Points on a hilly landscape, in no order, each with its height.
A climber steps from a point to the highest of its 4 nearest points, and stops where none of them is higher. Distance is the straight distance between rows; heights are no part of it.
poz: [148  73 178 128 153  83 198 129 140 145 133 117 103 144 126  94 194 123
 110 142 162  59 144 129 136 116  99]  height 5.44
godi: [ 93 109  84 157 119  92 134 175 152 122 143 129 141 123 133 119 119 149
 158 149  95 174 117 123 109  75 159]  height 2.24
Pif: [118 164 100 154  83 141  81 147 145 104  96 119 120 162 148 116  99 134
 154  99 118 168 156 125  90 140 119]  height 5.31
zop: [121  85 165  84 153 126 138 111 118 159 120 119  99 129 124 130 162 117
  86 144 184  78 143 123 142 108 106]  height 5.22
mafez: [203  82 137 151 156  80 208 160 137 157 156 120  99 166 136  58 161 151
 121 141 155  65 139 143 110 134  96]  height 5.28
sani: [122 158 115 156 207 164  95 152 112 135 122 154 151 126 103 128 131  74
 157 154 159 173 122 120 101 199 145]  height 5.93
puv: [101  99  97 129  91  79 167 143 151 101 150 108 138  85  89 132 107 174
 115 137  95 134  91 140 159  59 134]  height 2.82
mirod: [ 81  84 115 133 159 114 109 140 120 138 122  99 138  84 105 130 128 131
 147 156 155 133 116 125 111  84 160]  height 3.85
Zoga: [125 105 137  95  46 112 143 126 165  87 143 150 101 131 150 123 109 194
 123 140  74 156 116 110 136  91 135]  height 1.70
pap: [112 108  86 136  94  88 150 142 147 112 161 132 137 118 128 124 124 167
 138 148  82 174 100 128 139  72 154]  height 1.72
fos: [142 166 126  98 140 132 149 121 102 208 189 131 118 115 144 119 170  85
  83  89 126  77 105 125 155 116 118]  height 5.59
mel: [153 142 166 127 102 111 131 102 141  96 129 150 119 162 173 145 118 160
 171 132  50 177 149 100 141 138 142]  height 3.49
pege: [ 99  93  94 132 126 111 113 167 143 130 138 117 151 109 115 132 125 155
 169 152 127 164 113 131 107  67 156]  height 3.55
lole: [143 200  95 148  98 149 119 117 156  93 116 125 149 129 121 136  98  99
 152 108 112 184  91 155  95 179 118]  height 5.64
ruzak: [131  69 184 134 165  70 191 123 125 115 134 112 104 119 123 113 182 105
 134 152 155  55 111 147 147 102 112]  height 5.27
Lam: [179  80 162 147 142  78 208 147 126 133 142 118  99 151 140  81 193 129
 116 140 154  49 138 138 131 125  92]  height 5.41
vapif: [132 126 133 121  74  97 146 122 147  90 142 157 115 141 166 134 107 173
 146 157  57 172 138 110 135 106 150]  height 0.11
Mor: [105 170  99  90 186 162  91 111  76 200 125 153 136 123 168 126 144  99
 112  90 162 109 155  89 111 166 127]  height 6.05
nuvag: [110  62 174 144 153  64 184 115 111 112 132 104 138  90 104 118 180 117
 142 161 127  74 100 151 153  95 115]  height 5.07
Misel: [126 173  98 130 129 161 110 136 137  93 112 118 144 113 114 147  96  84
 168 133 123 188  82 134  86 162 128]  height 6.04
terog: [198  95 121 159 160  85 203 154 135 163 166 119 106 186 128  39 137 161
 117 132 157  71 129 144  97 128 107]  height 5.02
dipet: [130  75 175 107 149 122 160 127 126 152 128 127 102 124 134 115 176 128
  94 133 172  52 152 130 139 106 111]  height 5.32
megu: [ 97 122  86 138 128 115  96 174 145 132 132 120 125 141 151 131 101 143
 158 120 120 180 146 111  87  96 158]  height 4.34
dusi: [182 110 119 125 116 110 176 155 144 175 153 105  91 158 120  72 166 136
  73 102 166  56 124 136 113 115  85]  height 5.78
dil: [100 124 132  92 137 160 109  98 102 139 124 134 126  91  95 157 120 107
 115 154 160 154  97 123 119 132 141]  height 3.66
nika: [153 206 116 151  69 163  90 121 124  78 106 105 151 145 150 135  95 105
 145  90 106 152 128 163 102 172 107]  height 5.62
bome: [153 206 122 174  95 152 100 101 131  70  89 132 161 154 128 149 108 112
 118  85  95 131 149 159 149 184 104]  height 6.12
gizu: [ 97  63 138 122 159 121 121 119 115 155 112 104 136  92  99 146 142 126
 134 160 172 114 124 118 124  76 136]  height 4.51
zizan: [ 89  94 118 150 138  83 139 152 142 132 153 113 138  76 114 125 136 140
 151 152 125 141 102 118 133  63 146]  height 3.68
Nono: [167  78 139 129 138  89 183 153 136 158 145 117  93 159 135  83 179 140
 106 129 165  51 155 153 115 125  95]  height 5.56
fav: [108  97 103 125  86  82 152 150 150 103 156 123 139  84 111 129 110 178
 123 135  93 132  84 130 145  55 137]  height 2.77
rik: [101 136  92 138 116 139  96 154 152 118 112 111 117 140 141 128 105 150
 163 127 131 178 131 123  76 125 152]  height 5.08
fisu: [ 91 115 100 121 135 131  93 161 153 128 123 107 133 120 113 134 110 139
 154 139 139 170 119 115  84  99 156]  height 4.76
niv: [ 87  75 120 145 146  71 159 139 123 113 150 100 147  80 100 132 142 139
 148 157 111 121 104 135 155  56 131]  height 4.50
pego: [119 151 117 132 198 162  85 118  81 172 139 172 163 122 130 133 130  94
 143 148 159 158 144 111 140 182 152]  height 5.51
guvig: [121  93 137  97  50 123 155 148 169  85 149 159  87 130 128 119 100 205
 111 137  96 136 133 101 143  91 123]  height 2.37
pag: [163 152 183 126  98 110 122  85 121  85 105 164 123 144 167 154 104 151
 164 144  60 171 162 104 158 141 127]  height 4.26
Tadad: [109 138  93 134  97 113 123 157 149 122 124 130 129 148 152 110 116 150
 153 129  75 182 144 119 106 105 151]  height 3.38
Niba: [105  73 161  86 148 129 113 107 116 157 124 111 123 104 108 150 154 121
  96 139 184  84 130 122 139  98 122]  height 5.79
Zek: [122  87 158  74 115 155 157  95 115 152 142 125 111 103 118 130 161 106
  75 126 166  80 119 126 149 134 104]  height 4.85
fogar: [131 151 119 145  96 131  96 140 147 115 102 113 123 171 180 123 113 142
 159 114  98 177 166 121 100 122 134]  height 4.99
Ril: [152 173 162 194 126 194 110 137 140  79 120 154 157 114  67 193  82 136
  91 101 113  95 145 166 198 186 124]  height 4.59
kefod: [132 194  98 164 153 152 115 152 143  99 133 124 154 119 107 132 114  74
 173 118 116 183  85 150 110 198 136]  height 5.61
tiku: [112 120 139  86 162 151 119  92  75 176 136 156 143 100 114 151 146  92
  97 137 140 144  92 122 160 156 155]  height 3.46
nedu: [111 125  95 125  96  94 131 146 161 111 150 136 131 136 159 125 126 161
 157 147  77 167 131 105 129  95 144]  height 1.47
Nukog: [166 177 151 164 120 147  66 106 131  80  67 129 134 166 136 157  99 146
 120  90 107 124 200 123 149 184 116]  height 5.39
Fubet: [109 115 157  72 147 161 127 100  85 156 123 148 142  94 104 138 133  95
 107 158 152 145  90 114 148 138 135]  height 5.90
sizu: [161 161 175 190 141 173  88 111 118  86  75 133 147 152  89 175  68 142
 113 110 121 100 202 152 157 187 109]  height 5.10
meliv: [ 97  85 135  87 148 145 102 113 104 144 109 125 124 101  93 148 118 125
 111 158 173 132 106 136 134 106 142]  height 3.52
Seki: [ 89  89 137 111 151 132 113 138 124 140 107  96 141  96 101 160 118 136
 131 143 182 134 104 123 118  90 143]  height 3.99
dorim: [161 127 147  87 107 135 170 121 130 172 153 116  81 131 130 101 168 112
  58  95 174  54 110 135 135 120  97]  height 6.06
tunep: [108 103  99 138 112  68 155 147 137 121 157 118 137  90  98 130 125 160
 139 153  94 147  89 128 139  56 135]  height 3.01
Nilu: [136 147 143  89 161 147 135 106  80 195 149 154 132 113 144 146 180  82
 101 105 130 113 121 116 172 132 127]  height 4.43
Zum: [149 164 149 163 100 142  77 113 140  93  84 120 125 186 156 152  91 141
 138  91 106 148 210 131 124 167 124]  height 5.43
Pana: [202  89 100 171 144  97 184 151 122 157 150  97 118 180 109  49 119 184
 122 111 177  58 112 143  78  96  96]  height 4.81
Gebe: [129 124 148  91  62 126 149 113 151  79 157 165  98 139 161 140 109 180
 138 144  69 165 138 103 145 110 130]  height 0.93
Peze: [129  62 178 126 159  79 177 128 122 119 129 107 118 106 119 121 182 112
 122 160 151  56 134 140 151  95 110]  height 5.17
zigil: [ 99  87 147 140 138  64 180 116 135 109 125 105 150  84  88 132 146 141
 143 159 130  92  79 146 157  54 105]  height 4.86
gupav: [120 146 121  98 184 151 117 109  71 185 142 172 145 115 160 137 161  84
 112 120 127 129 127 109 147 156 153]  height 4.65
lil: [202  95 110 152 139  98 186 153 145 154 149  98 106 169 124  51 145 169
 102 112 188  58 145 151 100 114 100]  height 5.40
zases: [137 138 171 113  90 123 143 106 147  65 119 145 106 140 180 145 119 159
 153 156  62 168 153  92 150 136 127]  height 3.02
Sis: [163 138 186 195 145 155  81 112 124  92  58 125 140 169 118 159  81 155
 142 114 115 114 212 129 143 176 139]  height 4.80
kimo: [119 148 114 126 154 159 120 120  98 140 122 144 162  97  94 135  95  88
 151 165 148 191  76 116 124 176 151]  height 2.93
lono: [184 125 113 128 115 114 185 132 152 170 170  95  97 166 107  74 134 146
  82  93 180  57 107 143  95 114  88]  height 5.69
rute: [134 112 147  66 126 151 137 105  96 169 143 156 123 103 130 142 164 101
  88 129 139  97 104 127 169 129 101]  height 4.27
zovon: [147 196 129 152  79 158  84 106 115  75  82 121 140 165 149 130 100 134
 128  86 104 130 184 148 135 181 100]  height 5.73
Mutuz: [114 185 110 169 204 158 104 143 142 113 113 139 147 117 111 118 125  63
 177 145 146 158 106 139  89 206 142]  height 5.68
ket: [117 178  95 163 182 159 101 153 133 124 112 140 148 110 108 142 120  58
 184 148 129 198  89 145  93 200 155]  height 5.63
fafut: [147 144 160 152 123 131 103 113 129 102 102 139 135 179 182 147 116 136
 173 128  68 165 198 117 148 153 148]  height 4.77
donez: [176 137 105 131 107 129 169 125 149 176 169 113  99 132 115  91 152 127
  62  70 168  71 113 145 104 116  89]  height 5.97
mem: [162 152 123 107 119 122 167 129 127 192 178 119 104 117 143 110 175  86
  79  75 130  78 100 126 143 111 106]  height 5.94
Sume: [121 169 107 106 170 138 143 119 100 206 162 137 108 121 176 124 173  86
  89  75 143  88 131 108 147 131 135]  height 5.00
soz: [112 105 105  99  67 106 153 123 158 112 155 151 111 130 130 120  96 194
 115 144  79 148 105 106 143  81 143]  height 2.08
subop: [137 104 160  95  55 120 149 110 158  73 128 158  87 140 142 143 105 193
 138 167  75 144 146  97 151 109 134]  height 1.53
Dabug: [161 176 150 179 117 161  68 100 129  69  77 127 158 163 113 153  79 131
  95  93  97 107 185 163 166 188 116]  height 5.57
Lalef: [ 96 156 111 103 187 161 110 124  79 210 157 160 121 132 176 126 159  93
 103  86 143  98 143  95 126 152 126]  height 5.36
Botis: [118  85 104 115  65  95 161 147 155  96 158 126 115 112 109 117 104 191
  97 146  85 136 108 117 146  60 135]  height 2.70
pup: [111 112 114 116 138 157 101 113 122 121 121 119 140  93  86 150  91 119
 124 157 162 178  81 132 122 134 132]  height 3.18
dete: [128 186 102 140  76 157  81 135 152  91  97 113 141 147 138 137  82 119
 131  92 116 167 129 142  86 155 119]  height 5.42
vidin: [150 156 134 137 101 115  81 133 134 107  86 128 132 169 175 131 107 138
 166 112  89 146 189 128 123 153 140]  height 5.12
Sazu: [111 120 107 116  87  93 138 157 152 110 161 146 127 127 157 121 115 171
 151 138  71 172 117 125 141  84 154]  height 0.69
pudo: [116 162  96 114 100 159  85 136 158 112 103 110 132 141 141 133  92 127
 152 113 135 178 118 134  84 141 137]  height 5.37
Gez: [140 219 125 187 110 166  95  94 112  79  99 142 183 154 134 144 112 104
 121  79  75 100 166 167 170 189 106]  height 5.45
por: [102  59 168 123 184  95 157 122 104 142 123 108 126  94 112 136 177 102
 137 142 141  85 126 129 147  85 128]  height 4.93
vovul: [ 90  87 106 121 136 128  97 145 129 152 110 106 140 104 107 159 103 132
 143 155 173 144 111 118 103  98 149]  height 4.49
Zabi: [120 213  93 189 145 144 113 150 155  91 120 118 158 112 115 127 124  60
 174 118 113 152 112 161  96 184 131]  height 5.26
pepa: [145 172 116 136  76 156  81 127 139  91  93 113 143 182 155 142  97 133
 151  89 113 144 162 138 116 176 129]  height 5.52
fiv: [110 165 112 108 184 181  68 112  65 195 119 180 152 147 153 112 140 103
 116 100 175 122 153 103 126 184 136]  height 5.38
bevim: [111 146  96 122 113 168  81 130 146 112 123 105 125 119 112 146  93 109
 148 134 134 187  81 134  70 152 143]  height 5.66
tor: [ 98 125  92 130 120 141  97 153 139 120 115 112 129 116 114 147  93 132
 146 141 155 180 109 126  90 111 148]  height 5.21
kud: [ 98  59 165 101 156 116 126 128 114 149 118 105 113 109 106 136 173 114
 111 151 165  99 121 130 150  97 134]  height 5.15
Vopur: [134 119 185  82  65 129 130  87 147  84 123 151  91 140 151 142 111 183
 143 162  70 155 150  94 144 124 127]  height 2.01
zira: [125 156 113 139 213 187  75 115  91 151 112 173 155 129 115 111 127  97
 151 147 180 154 148 114 111 205 145]  height 5.60
vigam: [113 146 121  96 200 161 102 122  67 193 133 176 138 134 165 130 156  84
 110 118 150 132 146 101 144 175 150]  height 5.23
nud: [117 228  95 189 111 138 109 130 142  82 114 115 166 135 133 129 123  77
 149  87  91 142 133 162 126 184 113]  height 4.62
Dileg: [160 142 130  98 105 131 177 115 131 178 173 119  84 128 120 111 166 117
  64 102 149  61  99 131 130 112  95]  height 6.27
Vop: [ 89  59 146 128 171 102 149 137 112 149 125  92 138  84 103 135 154 109
 140 160 156 105 123 133 138  78 148]  height 4.55
Doni: [ 97  96 154  61 143 162 128  94 102 160 119 136 127 107 102 152 134 107
  83 133 175  98 118 129 138 123 121]  height 4.46

Where does a climber stop that starts at each point below?
Gebe: bome
fogar: bome
godi: Misel
megu: Misel
mel: bome

Call two points neighbours if one is among the 4 nearest of the other. Go from one point of each pair to the other, from neighbour to neighbour, staying as high as possible. Name the lowest point that can't be avoided.
Mor and sani: fiv
Fubet and Dileg: Doni
bome and Misel: nika
Dileg and Mor: Sume
sani and Misel: ket
